Points on a hilly landscape, in no order, each with its height.
A ball rolls from a point to the lowest of its 2 nearest points, and stops where none of them is lower. Distance is the straight distance between rows; heights are no part of it.
luru height 6.50: [168 157 133 130 132 123  58 155 155 178 129 138  79 124 130 117  98 156
  67 180 119 105  70 125 181]
pasap height 7.31: [137 160 169  81  97  81 118 126 119 139 180  95 109 154 113 136  71 143
 119 112 163  85 144  89 176]
kabag height 3.86: [155  86 125 109 122 122 159 149 104 106  89 136 146 124 102 170 113 115
 151 108 109 129 140 149 115]
rizez height 5.58: [168 149  86 150 114 109 166 125  86 124 118 162 173 149 135 150 179  95
  90 115  92 148 103 123 171]
nase height 1.04: [148 120 143 154 129 173 124  63 112 124 108 125 111 155  90  99 162 146
 150 105 104 150 115 108  96]
tis height 5.83: [161 131 122 115 164 124 167 136 138 141 103 169 129  56 127 128 140 118
 114 161 144  61 148 125 130]
rugu height 1.46: [162 176 120 131 127  77  87 111  93 143 142 152 157 142 107 121 107 138
 114 172 161 150 121 114  87]
gori height 3.32: [142 137  90  86 144  60 104 127 152 148 156 140 193 114 173 172 108 153
 117 146 189 121 137 124 127]
bado height 7.10: [142 161 174 100 139  85  70 118 139 148 165  91 110 130 109 129  85 161
 139  97 165  82 118 135 118]
livup height 4.07: [ 72 120 159 107 121 123 120 113 142 107 152 115 177  99 167 175  97 129
 117  96 116 123 143 189 150]
mabor height 7.79: [131 127 134 126  91 109 126 187 133 195 119  91  83 112 157 142  60 155
 117  92 139 109 172  70 135]
funa height 3.59: [182 127 140 151 128 118 142  72 115 100 173 101 183 160 169 110 174 119
 149  97 101  89 107 120 153]
Dilo height 5.91: [109 124  88 173 139 153 165 166 130 149 101 123 134 111 123  96 160 138
 156 116 130 164 198 103  68]
vub height 6.27: [182 168 106 170  96  99 128 153 132 165 142 169 137  95 127  84 176 116
 144 122 130 108  49  75 127]
vudef height 5.39: [112 160 165 102 105 119 125  93  91 109 159 158 111 102 154  96 141  85
  81 142  77  86  81 106 133]
pag height 3.41: [ 98 120 153 156 136 175 125 142 140  78 114 129 135  87  87 112 122 157
 134 134 103 170 184 131 140]
kol height 4.54: [144  93 155 109 136 123 121 101  65  80 121 123 105 112 144 161 167  98
 117  77  82  66 130 138 109]
malob height 3.74: [ 96 119 124  88 144  90 157 126 158 126 151 122 197 140 192 182 113 128
 129 132 144 119 144 173 142]
sal height 2.61: [106 178 176 134 153 142 116 160 153 160 114 158  56 140 109 113 153 121
 117 154 112 133  62 144 141]
bani height 4.14: [ 89 144  95 177 123 128 177 105 136 139 110 127 173 114 171 146 135 111
 145 165 130 163 161 139 134]
Rim height 4.83: [170 144 101 175  73  80 151 140  70 137 113 163 123 149 149 143 128  75
 155 165 125 123  49  89 147]
Vofov height 5.95: [150 150  55 142  92  80 138 114  95 162 157 133 181 153 173 118 204  76
 157 142 159 124  50 136 156]
Guni height 5.67: [134 143 105 191 133 141 155 134 155 206 110 142  95 114 107 104 143 152
 141 144 164 150 120 103 121]
kam height 3.21: [173  85 111 123 121  84 125 129 127  96  87 159 152 130 155 168 106 100
 118 148 118  97 116 150 111]
koduf height 4.40: [167  99 136 154 118 112 159  87  76 104 145  99 162 161 127 138 132 132
 155  68 120 119 148 119 181]
zuge height 5.32: [ 99 125 149 119 115 104  84 150  59 108 168  81 101 129  91 149  71 139
 123  70 136 157 160 123 169]
fak height 4.82: [107  75 156  97 137 130  97  57  98  76 119 106 128 123 158 134 124 118
 148 112  92  72 118 155 106]
Fil height 5.56: [ 93 117 147 149 125  91  61 140  62  90 154 104  74  81 125 121 110 115
  86  77 128 126 161 111 123]
gudiv height 1.63: [142 107 168 171 148 178 104 133 134 110  90 165  81 108  78 117 144 150
 122 117 105 148  97 123 118]
Kige height 4.98: [151  77 149 101 138  83 137 150  44  89 148  84 146 146 112 149  87 140
 156  66 124 130 155 125 171]
vage height 8.65: [117 179 124 152 120 192 148 145 200 102 133 188 115 129  95 139 132 161
 170 162 173 165  79 143  97]
Piz height 6.31: [ 79  52  85  69 166 133 177 151 124  81 116 112 189 159 179 143 155 145
 180 138 111 152 156 107 125]
Dafam height 5.44: [159 139  95 156 124 145 140 105 149 199 130 122 109 133 141  98 130 129
 136 159 175 120  92 112 184]
tikip height 8.17: [135  97 134 166 129 139 109 175 196 150 111  72  97 145 147 111  65 145
 170 138 116 115 164 125 114]
nepu height 4.44: [ 66  89 131  80 126 158 106  69  92  68 148  90 132 132 123 130 157 122
 139  68 133 134 158 152 151]
fir height 5.68: [173 138 105 163 155 119 143 113 114 177 131 135 137  82 149 121 143 118
 133 180 169  65 113 117 187]
fuman height 3.40: [145 135 149  99 145 132 110 162 146 134 124 109 144 104  91 110  97 144
 137 153 128 147 199 104 138]
pel height 2.01: [157 132 150 122 139 146 131 118 102 119  93 150  97 121  37 102 135 118
 103 150 121 140 132 132 141]
mif height 3.25: [123  72 111 142 131 181 111 139 150 107 114 112 133 129  98  96 139 134
 117  97 105 164 178 162 123]
Gipa height 5.71: [194 127 114 191 143  88 110 133 129 143 131 119 142 164 120 132 104 144
 147 121 120 130 104 150 112]
vukov height 2.28: [136 200 138 139 119 107  90 115  86 169 156 160 118 141 125 104 107 140
 122 176 133 132  58  88 114]
gav height 5.57: [116 155 159 163 113 123 119 111 126 127 145 144  86 148 156  89 133 107
  83 124  80 135  88  97 123]
rozu height 5.17: [159  74 133  96 129 130  98  70  94 108 161 120 123 140 149 111 118 133
 124 119 110  83  69 172 150]
vof height 8.56: [128 128 161 186 141 158 112 152 205 145 113 148 104 142 126 125 104 160
 148 160 138 152 101 135 161]
tader height 2.36: [142 172 166 104 137 149 133 146 125 169  99 143  62 107  68 134 122 120
 119 151 129  90  95 133 166]
tisi height 6.11: [158 187  90 144 108  86 143 116 127 161 176 145 172 103 170  96 190 101
 128 130 152 104  80 101 157]
Pup height 5.94: [ 98 133 165 152 130 103  85 139 174 150 147 126  97 121 143 101 112 174
 107  91 134 171 135 104  85]
vuva height 4.67: [ 66 141 160 100 130 163 114  69 141 133 139 120  86 121  96  92 122 120
 110 123 153 136 117 152 107]
tipat height 2.56: [ 77 127 115  30 119 151 110 186 168 151 151  90 145  97 128 123 102 147
 114 118 178 119 183 125 105]
sif height 2.27: [146 163 146  94 179  69 145 153 117 113 148 114 197 124 111 145 105 132
 145 168 134 135 180 103 151]
foli height 4.28: [ 54  97 134 117 128 117  80 102 141 108 161  92 121 121 137 156 127 107
 109  48 151 127 157 181 171]
num height 2.25: [136 178 134 166 136 132 111 113 130 145 118 157 127 165 112  85 161 111
 156 187 130 153  54 112  97]
lano height 5.29: [168 111  85 191  85  97 163 132  73 139 151 141 134 141 153 142 113 116
 101 128 100 119 100 115 180]
bona height 3.38: [127 162  82 113 132 106 150 131 147 183 111 128 112 161 132 142 108 114
 113 171 170 152 153 143 116]
gozif height 6.13: [112  78 127 113 116 185 157 172 127  66 125  91 156 120 169 120 139 116
 178  99  81 123 174 136  78]
Pumo height 2.93: [109  89  94 109 119 165 127 164 124  95 104 138 178 111 101 126 116 130
 160 165 129 194 185 130  69]
Bofi height 6.66: [123 152 127 107 126 101  90 123 122 163 154 116  83 152 150 128 100 122
  63 138 116 100 107 157 180]
totev height 5.14: [125 111 122 161  97 172 167  84 178 161 133 134 122 144 125 110  94 126
 143 126 158 119 100 140 180]
Kofu height 8.40: [101 109 160 219 147 140 114 127 158 134 107  89  97 150 146 124  92 133
 165 132  91 141 137 142 142]
tiza height 2.39: [ 85  79  97  53 134 184 130 210 132 145 139  65 186  77  99 111 111 132
 124 148 167 143 169 129 125]
modo height 2.87: [126 177 110 121 140 119 151 132 167 164 126 107 115 181  93 118 105 144
  89 117 160 185 183 138 145]
Peki height 4.36: [144 140 137 169 137 120 162 160 133 123  89 159 117 139 112 171 123 112
 136 138 103 146 141 127 117]
non height 4.56: [ 53  99 139  92 118 186 126  81 108  99 129 112  93  77  92 121 121 129
 148  87 161 110 137 156 113]
rozut height 2.91: [118 122 109  71  93 106 124 154 173 143 145 132 177 109 136 153  89 149
 123 102 178 136 150 111  92]
kibig height 4.43: [145 135  90 176  98 119 162 129 100 152  76 159  95 171 173 143 163  66
 122 172  95 143  87 122 112]
Dib height 3.45: [118 112 163  68 192  69 139 145 117  65 143 139 163 113 138 136 136 128
 115 141 116 107 159 100 157]
zutuf height 3.39: [117 160  99 101 146 117 146  86 108 137 139 152 156 149 189 130 168  89
  83 152 113 122 112 161 125]
nal height 5.76: [168 128  64 146  86 108 136  94  60 139 117 134 171 173 157 174 184 107
 144 138 130 152  73 136 149]
Sed height 6.97: [107 174 174  77 143 129  55 149 182 160 107  97  65 127 109 125 102 157
 129 120 168  89 138 128 108]
ligat height 2.31: [179 168 142 123 142 112 102 133 177 149 155 102 147 151  65 114 117 154
 107 109 168 139 150 147 167]
vonef height 2.45: [149 125 131 114 129  91 113 101 113  86 137 152 193 113 117 134 107 126
 130 160 128 161 158  96 109]
gok height 2.63: [112  85  90  52 152 137 129 197  88 119 141 107 208 120  98 119 128 140
 125 135 149 168 161 128  75]
duni height 6.02: [129 116 100 146  94 188 178 169 146  82 120 116 141 116 148 112 169 124
 168 107 103 149 196  96  39]
zotuv height 4.85: [ 94 145 129 111  89 149 161  68 168 145 152 146 142 141 108 115  97 142
 133 137 162 148 113 127 107]
Nubez height 4.47: [118 139 130 175 117 156 141  82 104 102 110 150 176 130 139 144 146 103
 138 172 104 161  95 134 158]
Migi height 5.18: [101  98 152 116 101 116 122  57  93  91 162 113 111 113 187 100 127 107
  90 135  95  71 122 105 129]
lole height 6.87: [ 71 122 127  87 111 150  94 135 152 157 107 142  41  87 101 165 105 115
  92 104 162 111 127 140 153]
mul height 6.43: [113  95 127  75 130 180 189  95 100  77  80 159 122 127 108 128 163 108
 125 151 105 120 164 130 151]
nobo height 3.98: [ 97 131 169  80 174  78 135 107  65 107 143 134 135  75 170 139 143 126
  91 141 110 106 140 131 124]
kavu height 3.79: [ 84 138 112 156 132 136 136  87 127 151 137 134 148 124 168 135 144 130
  94 114  94 168 148 153 125]
did height 6.29: [165 121 150 161 151  88  77 136 116 114 122 109 133 164  99 112 108 179
 148  93 108 151 136 134  60]
pefu height 4.97: [168 133 145 171 126 101 130 160 113 149 106 147 103 173  86 181  95 141
 130 101 113 165  93 144 145]
vosep height 7.56: [ 92 134 151  73  81 101 141 164 111 153 143  93 103 128 135 138  69 110
 131  82 145 109 161  77 128]
Manu height 5.42: [178 111 160 129 140  92 100 113  73  89 176 122 121 120 133 113 119 128
 115 126 115  56 107 154 175]
Liv height 2.55: [201  72  84 117 117 140 145  90 117  89  88 153 158 138 152 167 169 107
 152 155 122  72 110 134  84]
mudes height 3.96: [129 144  85 183 124  82 124 148 136 180  74 138  98 159 163 142 135 105
 120 188 139 158 136 132 103]
Bim height 7.99: [119 125 161 155 128 111  80 193 172 170 107  93  97 103 152 157  65 172
 129 126 116 119 157 110 146]
Gak height 6.38: [114  54  94  70 157 157 201  97 105  97  93 150 150 137 157 154 167 132
 160 159 127 127 142 107 142]
pobas height 3.12: [ 87  90 105  89 131 171 127 151 156  99 102 117 114 133 103  75 127 113
 131 154 115 157 185 160  82]
zogod height 6.91: [ 80 148 152 100 139 153 112 183 174 159 104 111  53  97  92 157 118 149
 126 111 147 118 162 130 113]
let height 2.60: [157 142 134 136 143 152 159  83 153  91 139 117 183 158 126 141 175 123
 164 102 124 113 122 162 133]
Palu height 1.01: [161 142 147 124 141 138 144 120 188 107 144 104 153 163  83 129 118 134
 141  88 150 101 130 168 135]
badu height 6.40: [178 154 135 168 151 120  95 151 155 179 126 161  92  93 126  89 151 147
  94 141 117  99  72  94 137]
fele height 4.31: [122 109 136  81 173  90 152 108  49 100 141 139 119 126 145 148 179 109
  83  96 106  89 109 139 149]
Rugeb height 8.67: [ 99 213 114 142 130 164 167 161 201 128 133 164 154  98 109 178 123 165
 158 159 175 148 131 145  90]
tel height 5.77: [ 88 101 156 144 105 113  78 106 107 122 141 112  71 112 114  93 117 147
 100  79 110 168 148  91 101]
fefo height 3.01: [142 148 125 112 144 143 157 125 140 130 131 138 105 138 147 108 168  83
 100 118 103  94 106 170 134]
zit height 1.76: [177 148 125 174 121 152 132  75  95 128 106 130 147 145 118 102 181 116
 172 163 111 111  66  97  93]
Los height 2.17: [192 126  92 171 119 171 146 112 127  97  90 164 133 117 120 137 211 105
 174 144 100 104 103 103  83]
Moso height 6.80: [108 151 134 106  92 117 126 129 150 159 136 132  58 138 114 136  99 109
  68  86 137 134 128 130 154]
duz height 6.32: [129 106 157 136 113 110  87 188 149 115 132  93 140 131 128 101  99 144
 131  71 102 151 145 114  69]
terap height 6.23: [111  62  99 117 160 179 155 162 123  42 110 111 197 124 175 136 171 138
 179 161  94 138 180 128 112]
kapak height 8.62: [105 120 160 139 136 186 115 170 214  90 131 156 100 134  78 129 109 169
 143 135 143 169 109 146 115]
fano height 2.78: [111 172 118 128 119 175 137 132 169 148 136 162  98 157 110  96 167 109
  81 142 106 156  77 164 149]
Dor height 5.79: [ 81 118  98 191 130 182 158 132 153 173 110 149  99 121 130 117 123 168
 155 123 145 181 151 131  88]

Two balls start at each pair of points below. Name the first point that both come to, or write never.
kavu and Bofi | never
vage and pefu | never
tis and bani | fefo
bado and Pup | Palu

For each start below, name the point where the ball stops.
zotuv | tiza
duz | Palu
Nubez | nase
vosep | Palu
tisi | Palu
